The views of a scene show one set of named points, each view turned or mirrored, shifted and resized as a whole, with a little noise and some points left out.

Scene 1
View 1
Z_760: [ 20   6   0  25   0  -1  -3   7   4   1  -4  -9   3   0  14  22 -11  -4
   8  -4  15   3]
Z_477: [  3  -5  -2  24  -6  -2  -5  -6   9  13 -11 -14  -2   6  12  22  -6  -7
   8  -4  12  -2]
Z_308: [ -9   2 -19  11  11  -7 -15  -4   3   0 -15  15   6   0  -2  -4  -2 -12
   8  10  10   7]
Z_986: [  0  15 -21   0  33 -13 -12  19   4 -24  -9  39  11  -4 -13 -20  -4 -13
  -5  12  10  14]
Z_796: [-10  -4  -6  12   8  -7  -6  -2  16   5 -13   1  -2   8   1   6  -5 -10
  -1  -2   6  -3]
Z_176: [ -7   2 -11  10  13  -8  -9   3  11  -2 -13  11   2   4  -3  -2  -3 -10
   0   3   7   3]
Z_588: [-10  -6  -8  16   1  -5  -8  -8  11  12 -16  -4  -2   7   4  10  -3 -10
   4   2   7  -2]
Z_725: [ 8  5 -9 18  6 -5 -8  3  3 -1 -8  3  5 -1  6 10 -7 -8  6  3 13  6]
Z_859: [ -4   0 -10  14   7  -5  -9  -2   8   3 -13   4   2   3   2   5  -4 -10
   3   2   9   2]
Z_501: [ -2  10 -16   2  27 -11 -11  15   9 -18  -9  30   8  -1 -10 -14  -4 -12
  -5   6   9  10]
Z_210: [  7   8  -7  10  18  -7  -6  15  10 -13  -5  14   4   1  -2   1  -7  -9
  -3   1  10   6]
Z_194: [ -7   2 -19  15   7  -6 -15  -6   1   3 -15  11   6   0   0  -2  -2 -12
  11  11  11   7]
Z_91: [ 14   9 -17  23   2  -2 -15  -1  -9   0  -9   5  10  -8   9   9  -5  -9
  19  10  17  12]
View 2
Z_986: [  9   1 -40  25 -19 -27 -43   7   4  -2   1  -1  -5  -6 -17  16  41   8
 -27  -4   4   2]
Z_859: [ 12 -11  -5  -4   2   4  -6   6  12  -1  -1   2   0   1  -1  -2  16  -8
   4   8   2 -11]
Z_194: [  7 -13 -13  -1  -7   5 -14  -2  18  -2  -4   7  -2  -3  -4  -7  15  -8
   0   5   0 -14]
Z_501: [ 11  -3 -28  13  -7 -19 -27   9   2  -2   2  -1  -2  -3 -10  14  33   5
 -15   0   5  -1]
Z_91: [  0 -13   1   6 -19  17 -21  -3  36   0  -6   1  -8  -4  -7 -22  18 -15
  -7  11  -5 -12]
Z_176: [ 12  -8 -14   0   1  -5 -12   6   5  -2   1   2   1   0  -2   6  21  -3
   0   4   3  -8]
Z_760: [ 10  -5  25   1  -1  22  -4  19  31   6   0 -15  -4   7   0 -17  20 -16
   6  23  -1   1]
Z_796: [ 16 -10  -7  -9  11   1   1   9   4   0   1   2   3   4   4   5  15  -7
  11   8   4 -11]
Z_725: [  8  -8   4   4  -6   9 -12   8  23   2  -1  -6  -4   3  -3  -9  20 -10
  -1  13  -1  -5]
View 3
Z_194: [  3   0  -3   8   9 -10  -5  26   6 -16   3   4   5 -34  -2   1  -9  13
  18   0   6  14]
Z_725: [  3   5 -12   3   2  -9   2  19   2 -12  10  -5   2 -31   2   5  -5  17
  20   1   5  11]
Z_210: [  5  -1 -23   2  -5   4   4  20   7 -16   6   3   3 -31   9  -2  -4  10
  22  -8   3   4]
Z_477: [  3  22  -1  -3  13 -16   5  19  -7  -3  11 -11   0 -28   8  11 -10  17
  17  11  -4  18]
Z_796: [  5  12  -5  -2  14  -2   1  27   2  -9   2   6   2 -30  13   1  -8   6
  15   3  -9  16]
Z_501: [  6 -14 -23   8  -4  11  -4  26  16 -24   0  16   6 -33   6 -11  -3   4
  21 -16   5   2]
Z_176: [  5   2 -10   4   8   0  -1  26   7 -15   2   9   3 -32   8  -3  -7   6
  17  -4  -2  12]
Z_308: [  4  -4  -4  10  10  -6  -7  29   9 -19   1   9   6 -34  -2  -3  -8  10
  18  -4   7  13]
Z_986: [  5 -20 -25  11  -7  11  -5  27  18 -27   0  18   7 -35   3 -12  -1   4
  22 -18   9   1]
Z_588: [  3  14   2  -1  17 -10   0  27  -1  -8   3   1   3 -31   8   5 -10  10
  14   7  -5  20]
Z_859: [  4   9  -5   1  12  -4   0  26   3 -11   3   4   1 -31   9   2  -8   8
  16   2  -4  15]
View 4
Z_501: [ -3  -4   2   0 -14 -23   3  27   1   6  -7   8 -31  -7 -19   2  -6  36
  14 -17 -20  12]
Z_725: [-16   1   5   0 -20  -4  -1  13   5   8   0  13   6 -16  -1  11   2  10
   0   6 -20  -2]
Z_859: [ -8  -5   3   5 -20  -8   1  14   1  -5   3  14   6  -6  -7   6  -2   9
  -7   5 -21  -1]
Z_210: [-12  -5  -2  -3 -16  -9   4  14   2  13  -9  12 -13 -13 -11   3  -6  24
   7  -2 -19   3]
Z_308: [ -2   0  12   7 -19 -19  -3  27   4 -11   8  10  -4  -6  -8  11   4  15
  -2  -6 -23   5]
Z_760: [-27   1   0  -4 -22   8   1   0   7  18  -4  17  19 -23   6  10  -1   1
  -2  19 -18  -8]
Z_588: [ -5  -8   4   9 -21  -6   3  10   1 -14   8  14  17  -1  -7   6  -2   0
 -19  13 -22  -4]
Z_176: [ -4  -7   2   4 -17 -13   2  17   0  -5   0  13  -5  -5 -13   4  -4  17
  -4  -1 -22   3]
Z_796: [ -4 -11  -2   7 -18  -8   6   9  -3  -9   2  14   7   0 -13   1  -7   6
 -14   9 -21  -2]
Z_194: [ -6   2  11   6 -22 -14  -2  24   4  -7   8  12   3 -10  -4  12   5  11
  -3   1 -22   3]
Z_91: [-18  13  16   1 -24  -8  -9  24  13   7   9  11  11 -24  10  21  12   8
   6   3 -20   0]
Z_477: [-16  -4   1   5 -22   6   2   1   3  -3   4  17  29 -10   1   8  -1  -8
 -17  23 -21 -11]
View 5
Z_588: [ 15  -1  11   0  22  28   6   1  -2 -17  -5   2  -4  -3  -2   0 -27  -4
  -5   5  17   2]
Z_210: [-24  -1   9  -6  20  10  -6  25  -9 -23 -28   5 -21  17 -25   8   2  -5
  18  11  17 -15]
Z_308: [ -1 -15  10  17  18  25  12  31   6 -19 -17   9 -21  21  -2   4  -8   7
   6  -1  17  -1]
Z_760: [ -9  23   8   0  28  31 -27  -1 -27 -11  -9  24  -1  -9 -25 -16 -12  -3
  11   6  23 -19]
Z_91: [ -7   4   7  29  26  39 -12  25 -12  -9 -10  33 -16  12  -8 -20  -1  14
  12 -10  23 -14]
Z_986: [-38 -26  11   9  14   0  10  60  10 -31 -44   0 -41  47 -19  19  18   4
  27   8  13 -14]
Z_176: [ -6 -10  11  -1  19  16   7  21   2 -23 -20  -2 -18  14 -12   8 -11  -3
   7   7  15  -3]
Z_725: [ -8   5   8   7  24  28 -11  15 -13 -15 -15  17 -10   7 -16  -7  -7   1
   9   1  20 -11]
Z_859: [  1  -3  10   2  21  23   2  13  -4 -17 -13   5 -11   7  -9   1 -16  -2
   3   5  18  -3]
Z_796: [  8  -5  12  -8  20  20   5   5  -3 -22 -13  -6  -8   2  -9   9 -22  -8
  -1  11  15  -1]
Z_477: [ 14  11   8   6  27  37 -10  -7 -14 -11   0  17   1 -13  -6 -13 -25  -2
  -4   2  21  -5]

Which points are out of place in each view (at most two, in the order of its rows)? Write none if all are in place.
view 1 | Z_194
view 2 | Z_501
view 3 | Z_986, Z_859
view 4 | none
view 5 | Z_477

Scene 2
View 1
Z_778: [ -5 -18   6  -6  -1  -5  13  26  10 -18 -19  18  23  24 -11  -6 -17 -13
  12  13  17   5]
Z_889: [-38 -13   2   5  -8   2  -2  -2   3   8 -20  57  12   6 -12  18 -31 -15
 -12  28  -6   5]
Z_790: [-11 -37  16   2  13   4  11  15  11 -22  -5  17  30  33  -8 -11 -13 -23
   9   7   4   4]
Z_324: [ -6 -44  15   1  13   8  13  27  10 -24  -3  27  30  37   2 -17 -13 -33
  16  -3  -3  -6]
Z_337: [-22 -13  -1  -2 -10  -1   6  17   6   0 -25  46  14  11  -8   8 -28 -14
   1  20   8   2]
Z_818: [-24 -10  19   5   8  -8   3 -11  11 -10 -16  -3  23  18 -33   8  -4   9
 -11  40  25  32]
Z_901: [-34 -25   6   6  -2   7   0   3   5   2 -13  54  17  15  -7   8 -27 -20
  -5  19  -9   2]
Z_951: [-40   9   6   3  -9 -13  -3 -18   6  10 -31  24  10  -3 -35  26 -21  17
 -21  53  24  32]
Z_133: [-21 -32   8   2   1   7   8  18   7 -12 -11  43  24  24  -1  -2 -24 -28
   6   7  -4  -3]
Z_290: [-32 -47   9  11   7  17   2   7   5  -4   0  64  22  24   5   0 -27 -41
  -1   2 -29 -11]
Z_186: [ -7 -40   8  -2   4   7  13  32   7 -19  -9  38  25  33   6 -14 -20 -33
  16  -4  -4 -11]
Z_928: [-38  -1   1   2 -14  -5  -1  -3   4   9 -29  44  10   1 -19  20 -27  -1
 -14  37  10  15]
Z_596: [-19 -33   9   2   6   6   8  13   7 -13  -8  34  24  27  -4  -5 -19 -24
   4   7  -4   0]
View 2
Z_951: [  8  -7  -7  11  -6 -18 -25  21 -11  -6  -8 -21  -6  -1  32 -11   3  -1
   4  -2 -12  20]
Z_324: [ 10   4 -10 -19  10  -2   1   3  -3 -17  11  -2   3   9  -8  14  21   0
  -6 -18   0 -11]
Z_790: [ 10   2 -10 -11   3  -2  -6   7  -4 -20  10  -7   5   8  -1  10  17   0
  -6 -16  -2  -5]
Z_928: [  7  -7  -7   2   6 -18 -16  17 -12   2  -8 -18 -11  -1  22  -6   7  -2
   2  -3 -10  11]
Z_133: [  7   0  -8 -14  14  -8  -1   8  -8  -5   3  -7  -4   6   1   8  18  -1
  -3 -13  -3  -5]
Z_596: [  8   2 -10 -12  10  -7  -2   8  -6  -7   4  -8   0   8   2   8  17   0
  -4 -15  -4  -4]
Z_778: [ 11  -2  -4 -11   3  -9 -13   7  -7 -21  10  -6  -5   2   0   2  12  -9
  -1 -12  -3  -3]
Z_889: [  6  -4 -10  -3  14 -16  -6  16 -11   9  -9 -15  -9   2  17   0  12   1
   0  -7  -8   6]
Z_290: [  5   3 -15 -16  24  -7  10   9  -6  10  -3  -7  -1  12   2  14  24   8
  -6 -17  -5  -7]
Z_337: [  8  -4  -5  -9  13 -15  -8  11 -11  -3  -1 -10 -12   0   7   0  12  -7
   0  -7  -6   1]
Z_186: [ 10   1  -7 -20  15  -5   1   4  -7 -13   9  -2  -3   6 -10  13  19  -4
  -5 -17   0 -12]
View 3
Z_778: [  3  -4  14  -9   7 -21  14   1  14  -9   6   6  -7   9 -13  -8 -28  -8
 -12 -18  16  -6]
Z_290: [ 18 -40  30  -9  26 -11  33 -10  42 -27  38  -1   6   2 -12  28 -28 -15
   6 -33 -12  31]
Z_818: [  1 -22   7 -23  23 -27  26   2  -4  12  -3  17 -18 -24 -25   6  -8   6
 -47  11  33   0]
Z_186: [  7 -15  15  -3  26 -26  19  -6  37 -26   7  -5  -1  19  -3   4 -33 -16
   2 -48  -1   0]
Z_889: [ 13 -28  30 -23   0  -3  30  -3  16   0  45  10  -1 -14 -26  17 -19  -5
 -14   4   6  31]
Z_596: [ 10 -23  19 -10  20 -21  25  -3  26 -16  18   2  -4   2 -11  11 -26  -9
  -8 -25   4   9]
Z_790: [  5 -19  12  -7  30 -30  22  -3  24 -17  -1   1  -7   5  -8   5 -27  -9
 -14 -31  11  -2]
Z_324: [  8 -18  15  -4  30 -29  21  -6  34 -26   4  -3  -3  15  -3   4 -32 -15
  -2 -44   3  -1]
Z_951: [  4 -21  19 -31  -5  -6  28   6 -13  25  28  25 -14 -32 -37  10  -7   9
 -44  38  33  17]
Z_133: [ 10 -21  23  -9  15 -17  23  -4  29 -16  23   1  -1   6 -12   9 -29 -12
  -4 -27   2  13]
Z_337: [  8 -12  24 -15  -5  -8  21   0  13  -4  35   9  -4   1 -21   5 -27  -7
  -8  -5   9  15]
Z_901: [ 13 -29  27 -17  12 -10  30  -4  22  -9  37   7  -1  -6 -20  19 -22  -7
  -9 -10   2  26]
Z_928: [  8 -19  25 -25  -8  -3  25   2   1  11  38  16  -7 -18 -30   9 -15   0
 -24  20  18  24]
View 4
Z_818: [-26 -19 -13  16   0  38  13   6  -5 -11  37 -25  22   3   2 -63 -15  15
 -25 -15  15   6]
Z_290: [-10   4 -20  -4   0  -2  16  -5  -9  35 -48  -1 -20  -5 -17  -5 -39 -13
 -44 -40 -11   6]
Z_337: [-20 -31   3  15   6  -1  13   3   5   4 -12 -10  -6 -11   4 -16 -32  -7
 -13 -18  10   4]
Z_928: [-30 -26 -10  14 -14   9  20  -4  11 -21   9  -4   3 -17  28 -27 -36   5
  -9 -19  19  16]
Z_901: [-19 -11 -14   4  -5   6  16  -3  -1  10 -22  -3  -9  -9   2 -16 -36  -5
 -29 -31   3  10]
Z_889: [-24 -14 -15   7 -14   2  20  -7   7  -4 -14  -1  -7 -15  19 -15 -42  -1
 -19 -27  11  15]
Z_790: [-13 -15  -3  11  22  20   6  12 -16  27   0 -26   6  10 -31 -43 -12   1
 -37 -17  -4  -9]
Z_186: [ -5 -20   5  10  27  -3   5   9 -10  39 -36 -17 -12   5 -35 -13 -21 -13
 -34 -21  -9 -11]
Z_951: [-36 -26 -15  17 -19  24  20  -5  12 -36  37 -13  14 -14  34 -47 -32  15
  -5 -15  27  20]
Z_133: [-13 -16  -3   7  12   1  10   4  -6  24 -27 -13 -10  -4 -16 -14 -27  -9
 -31 -25  -2   0]

Which points are out of place in each view (at most two, in the order of its rows)? Write none if all are in place.
view 1 | none
view 2 | none
view 3 | Z_186
view 4 | Z_790
